Points on a hilly landscape, in no order, each with its height.
A ball rolls from a point to whichever of its 2 nearest points has the largest drop for the distance, and stops where none of them is lower. Distance is the straight distance between rows; heights are no part of it.
j_229 height 11.6: [204 129 126 113 143 122 159 140 144 139  49  83 145 150 120 142  68 119
  97 110 132 122 148 150 192 128 129 143]
j_844 height 33.0: [163 145 119 156 151 137 111 115 130 133 138 116 125  99 149 145 130 134
 146 140 108 138 109 127 101 102  74 150]
j_352 height 55.1: [ 89 106 130  95  66 110 124 156 119 168 195 186 118 145 145 120 169 128
 126  80 152 140 124  98 103 159 110 145]
j_978 height 60.7: [119 139 144 129 155 136 131 159 149 165 117 125 118 133 106 129 113 133
 153 141 145 124 115 162 163 133 154 113]
j_674 height 29.5: [209 133 134 116 148 135 130  91 145 110  86 110 110 110 136 161 102 121
 156 136 122 122 147 119 151 100 114 131]
j_380 height 65.4: [143 160 150 126 119 133 140 125 179 116 126 118  66 166  99 130 128 137
 182 111 130 102 139 146 177 157 138 113]
j_436 height 75.2: [118 137 124 107 134 153 103 191 135 186 156 156 126 156 130 133 146 158
 122  95 128 115  96 143 105 176  77 149]
j_303 height 47.0: [ 66  89 124 125 121 119 123 164  60 122 177 169 183 106 120  96 163 109
  92 134 161 145 110 103  65  99 165 114]
j_255 height 57.9: [132 141 159  97 132 100 142 155 153 212 134 108 115 145 115 105 105 134
 167 133 167 142 107 157 180 144 156 119]
j_302 height 20.9: [167  88 138  74 155 125 156 130 130 139  62 117 134 152 136 135  91 117
 116 106 162 132 144 120 172 136 158 121]
j_55 height 26.3: [185 145 136 150 191 163 100 103 132 112 103 152 130  63  84 157 135 125
 156 186  89 100 130 136 128 131 139 133]
j_362 height 25.8: [189  99 150 104 161 119 112 116 127 133 112 210 149  68 127 140 165  91
 167 161 116 136 151  77 106 109 159 113]
j_858 height 47.4: [160 110 158 105  87 158 102 140 156 111 127 213  96 133  91 154 183 133
 151 102  99  99 170  93 143 167 120 123]
j_81 height 21.8: [174 123 141 140 175 154  93 105 122 105 107 177 161  42  96 147 160  96
 148 188  83 111 141  91 108 114 144 111]
j_741 height 20.7: [208 137 118 112 145 120 136 139 154 147  78  84 128 134 141 148  85 132
 121 109 130 120 116 138 148 114  94 158]
j_876 height 37.3: [194 144 138 142 128 126 126  53 154  86 108 123  77  90 117 149 140 117
 195 149  92 119 151 109 139 116 109 130]
j_150 height 26.7: [112  87 137 100 158 129 159 138 105 154  77 110 155 137 136 118  86 121
  94 139 165 148 134 157 175 128 177 107]
j_289 height 30.9: [ 84 106 122 117 140 102 173 148  90 175  96  67 159 142 136 109  56 123
  55 147 163 154 131 188 182 146 159 112]
j_477 height 42.3: [ 84 152 117 170  80 107 134  58 154  61 154  84  88 148 174 102 117 130
 155 125 118 139 151 126 151 101 125 120]
j_541 height 77.7: [165 156 107 112 170 134 114 187 139 186 130 116 128 160 135 144 118 161
 116  90 130 129  84 144 106 164  62 167]
j_917 height 33.5: [ 97 136 126 180 108 169  89 118 139  65 159 147 155 113 102 126 180 115
 117 145  74 111 116 116  73 112  90 125]
j_470 height 58.6: [117 144 131 176 123 142 117  54 150  24 125 130 142 100 105 131 161  92
 142 156  68  93 140  89 113 100 126  89]
j_363 height 59.6: [ 47 146 104 169  67  89 129  91 115  99 210 104 111 127 161 104 152 113
 147 117 134 149 122 109 101  85 136 125]
j_117 height 80.9: [131 152  92 158 190 158 132 168 125 146  79  98 164 160 116 147 100 150
  87 121 119 119  93 159 132 138 116 149]
j_903 height 41.4: [120 146 146 145  71 112 118  74 165  65 147 162  77 129 105 132 183  95
 188 113  86 125 170  90 130 124 134 122]
j_340 height 84.5: [132 149 113 171 147 165 149 103 156  59  85 100 126 170 128 131  97 131
 115 121 102  88 143 145 154 119 135 108]
j_757 height 49.7: [ 85 142  91 156  81 100 133  37 122  55 151  87 134 143 186 118 122 107
 124 109 114 140 149  86 124  84 124 113]
j_435 height 44.6: [136 125 104  94  98  89 146 121  79 153 161  68 109 128 181 125  81 151
  97  95 181 141 103 107 101 117 105 164]
j_166 height 54.9: [114 130 126 158 104 122 130  48 140  55 117 112 141 119 143 131 134  98
 151 142  93 115 155  83 131  79 140  96]
j_77 height 68.1: [ 64 145 125 158 103 152 109 152 146 120 185 133 107 154 134 119 150 143
 133 108 127 119  98 149  94 136  93 141]
j_932 height 82.2: [160  73 125  95 221 121 142 155  68 160  80 147 184 115 167 118 120 144
  78 156 151 169 124 111 108 124 159 134]
j_274 height 51.5: [138 112 145  91 114 170 110 157 152 115 101 185 116 171 112 155 153 134
 126  83 119  95 159 110 134 174 125 126]
j_225 height 87.3: [113 152 138 165 134 173 119 128 154  56 116 134 110 140  84 127 131 131
 135 150 102  82 140 154 142 142 164 103]
j_512 height 47.5: [ 86 106 150 104  50 147 118 146 145  75 144 203 136 150  82 120 186 112
 112 103 112 108 169  95 120 136 160 104]
j_448 height 50.4: [112 119 107  96  90 103 135 132  92 154 174 125 112 148 164 131 135 129
 123  75 176 140 117  88  84 147  99 148]
j_10 height 22.2: [119 127 130 178  71 151  94 104 157  67 163 164 111 126 101 122 196 122
 124 113  52 111 126 124  93 129  60 131]
j_268 height 77.8: [118 101 124 102 196 156 106 205 107 156 103 174 176 144 123 123 155 144
  96 140 133 136 103 124  93 160 149 140]
j_132 height 73.2: [103 143 117 115 115 118 149 129 135 144 133  81 117 168 151 122  87 141
 119 102 173 127 105 150 142 136 125 137]
j_446 height 83.2: [190 138 119 138 198 111 135 179 127 194  58 123 168  99 101 139  97 147
 107 172 120 151 124 162 178 131 145 142]
j_542 height 42.2: [127 137 149 130  89 142 122  92 160  44 117 167  91 160 105 140 163 114
 162 109  93  89 192  83 132 135 141 104]
j_736 height 77.5: [132 127 137  79 126  94 170 146 132 218 115  72 137 173 119  85  77 126
  91 101 179 142  88 148 169 177 136 131]
j_167 height 35.5: [110 122 108 141 118 118 148 119 111 130 104  59 152 129 161 127  52 134
  76 147 141 141 150 177 162 101 138 117]
j_583 height 33.2: [124 134 119 151 122 112 134 102  99 133 156  79 129 100 176 132  97 139
 135 141 132 148 112 134 112  75  89 141]
j_283 height 44.7: [154 152 146 155  98 104 128  50 174  73 127 116  42 121 121 121 149 124
 206 133  92 127 159 121 153 125 117 133]
j_16 height 58.5: [ 99  99 155  86  71 108 106 175 144 163 187 213 115 118 114 116 193 118
 157 115 136 147 143 101 119 144 148 122]
j_898 height 12.2: [181 148 135 146 150 167 107 135 155 102 109 137  92 134 101 166 146 139
 148 113  90  97 139 134 128 155  93 142]
j_54 height 55.0: [ 98 124 150  92 104  78 153 142 120 210 157  89 118 124 149  98  90 144
 147 137 183 156 116 154 167 120 151 122]
j_4 height 70.0: [ 94 145 125 126 104 134 147 113 156  97 123  99  98 178 145 120 113 133
 144 101 149 111 142 136 150 139 145 120]
j_140 height 39.7: [110 126 123 151 148 172  89 143 113  90 137 156 177 104 111 135 157 125
 104 150 106 109 116 111  75 102 120 127]
j_15 height 76.4: [116 112 142  88 181 131 126 196 124 200 126 160 148 157 124  96 144 148
 119 127 162 137  94 142 118 182 143 121]
j_490 height 39.8: [140 127 141 128  86 126  96 130 144 132 180 205 108  76  96 134 203 102
 168 146  85 126 144 108  98 126 107 136]
j_158 height 81.6: [120  80 110  93 188 131 143 156  42 159 106 154 171 133 163 110 124 138
  65 130 169 156 107 104  87 150 146 133]
j_680 height 74.8: [ 82 111 135  70 137 127 135 170  99 198 157 142 130 158 138  99 129 142
 113 100 179 143  92 126 106 185 131 128]
j_452 height 55.2: [ 56 139 125 151  69 107 122  94 139  68 179 143 129 133 120 114 164  94
 143 127 116 131 146  96 101  91 168 104]
j_681 height 75.6: [106 147 119 114  90  91 177 134 140 174 126  40 123 175 133  92  57 134
  75 104 170 130 100 165 177 158 126 134]
j_536 height 32.4: [200 161 125 170 175 138 124 100 146 129 111 122  83  81  82 152 124 135
 167 169  90 109 112 176 152 143 119 150]
j_49 height 39.5: [103 112 114 135 111 118 145  74  92  99 119  74 161 116 181 137  77 130
  81 138 145 141 155 122 124  84 145 107]
j_374 height 82.7: [169 117 117 114 215 104 136 176  85 189  77 124 183 107 153 124  99 161
  94 161 138 170 114 151 133 113 137 144]
j_710 height 72.3: [ 59 143 124 101 111 141 123 164 134 174 172 132 117 174 127 119 139 147
 116  86 155 124  87 144 104 181 100 134]
j_495 height 63.6: [133 167 130 177 152 145 144 157 160 140  92  94 128 144  82 135 101 130
 128 147 123 107 121 186 195 147 166 114]
j_191 height 38.7: [139 128 118 131  84  68 140  91  81 139 172  51 119  96 185 114  89 147
 126 121 148 155 125 109 103  71  89 151]
j_825 height 55.8: [144 124 128  98 165 166 133 164 150 118  66 147 136 192 100 146 122 131
 110  84 128  93 137 128 145 180 145 115]
j_169 height 80.7: [138 109 105  88 172 120 145 150  79 172 103 107 147 149 151 127  91 138
  68 106 180 140  89 130 111 155 121 145]
j_919 height 24.4: [176 132 131 123 149 154 101 145 144 134 127 163 122 122 136 158 152 140
 147 110 107 118 132 113  99 139  75 145]
j_595 height 43.8: [ 79 100 108 132 151 162 115 154  73 111 138 151 179 133 130 129 147 129
  66 129 142 129 106 110  64 124 133 133]
j_765 height 52.4: [ 98 109 132  88 120  86 156 145  66 196 163 113 130 110 169  94 105 149
 127 135 194 170 103 138 118 122 144 131]
j_63 height 43.6: [156  92 147 100  83 136  95 147 146 120 150 234 149 105  90 140 197 104
 129 126  94 121 157  80 109 126 130 113]
j_887 height 50.9: [ 66  98 129 114  74 138 131 113 128  55 137 170 151 155 103 112 158  93
 114 111 139 119 168  88 108 116 191  97]
j_966 height 82.4: [132 144  97 157 159 163 144 124 137 106  73  87 158 163 128 147  87 137
  87 116 122 109 125 161 149 117 132 125]
j_86 height 79.4: [155 147  83 120 182 124 142 171 101 177 104  84 151 155 143 145  89 159
  79  99 147 138  75 149 112 144  84 169]
j_549 height 49.8: [ 59  96 128 108 119 108 147 148  52 166 178 142 150 113 152  91 144 128
 124 128 194 158 110 116  91 126 167 121]
j_334 height 83.9: [165 150 113 161 196 132 118 144 119 167  84 122 151  71 105 150 103 150
 119 196  95 137 116 167 148 106 136 141]
j_442 height 29.7: [170 107 153  93 131 132 116 119 143 123 117 184 119 107 128 146 149 104
 176 130 135 129 165  84 135 121 154 119]
j_586 height 33.4: [118 155 129 177 103 117 132  83 163  97 148  78  85 121 148 118 118 133
 165 154 114 142 130 157 148  96 114 134]
j_720 height 34.9: [146 115 157 117 135 154 125 105 145  80  92 174 118 138 103 151 137 105
 158 125 127 103 176  94 136 124 171 101]
j_667 height 31.4: [166 169 127 194 138 112 142 110 165 141 122  73  76  89  95 130 108 130
 158 169  96 126 119 205 192 137 107 143]
j_880 height 42.4: [133 115 130 138 121 105 125  72  96 105 120  64 166  81 182 152  62 123
  91 169 103 152 167 134 136  71 109 110]
j_219 height 23.9: [166 149 129 159 120 109 136 106 155 140 125  60  91  89 142 131  95 142
 152 156 102 139 122 180 157  95  83 147]
j_762 height 63.5: [ 48 145 117 174  88 118 125 139 109 128 222 114 118 119 146 105 149 134
 147 129 142 144  97 139  83 101 112 146]
j_125 height 60.5: [105 114 161 105 117 119 103 177 138 164 176 199 121  87 107 109 178 119
 178 160 146 138 127 126 113 132 171 117]
j_805 height 33.7: [146 131 137 154  78 124  95  76 156  84 157 176  93  88  83 136 206  96
 172 129  55 115 141 102 108 137  83 129]

For each start below, name the point where the ball stops.
j_681 => j_10
j_158 => j_710
j_340 => j_710
j_363 => j_10
j_49 => j_229
j_495 => j_10
j_352 => j_898
j_736 => j_10

For each start below, name every point that the ball comes to, in order.
j_762 => j_363, j_452, j_887, j_512, j_63, j_490, j_805, j_10
j_446 => j_374, j_932, j_158, j_169, j_86, j_541, j_436, j_710
j_16 => j_352, j_448, j_435, j_191, j_583, j_844, j_919, j_898
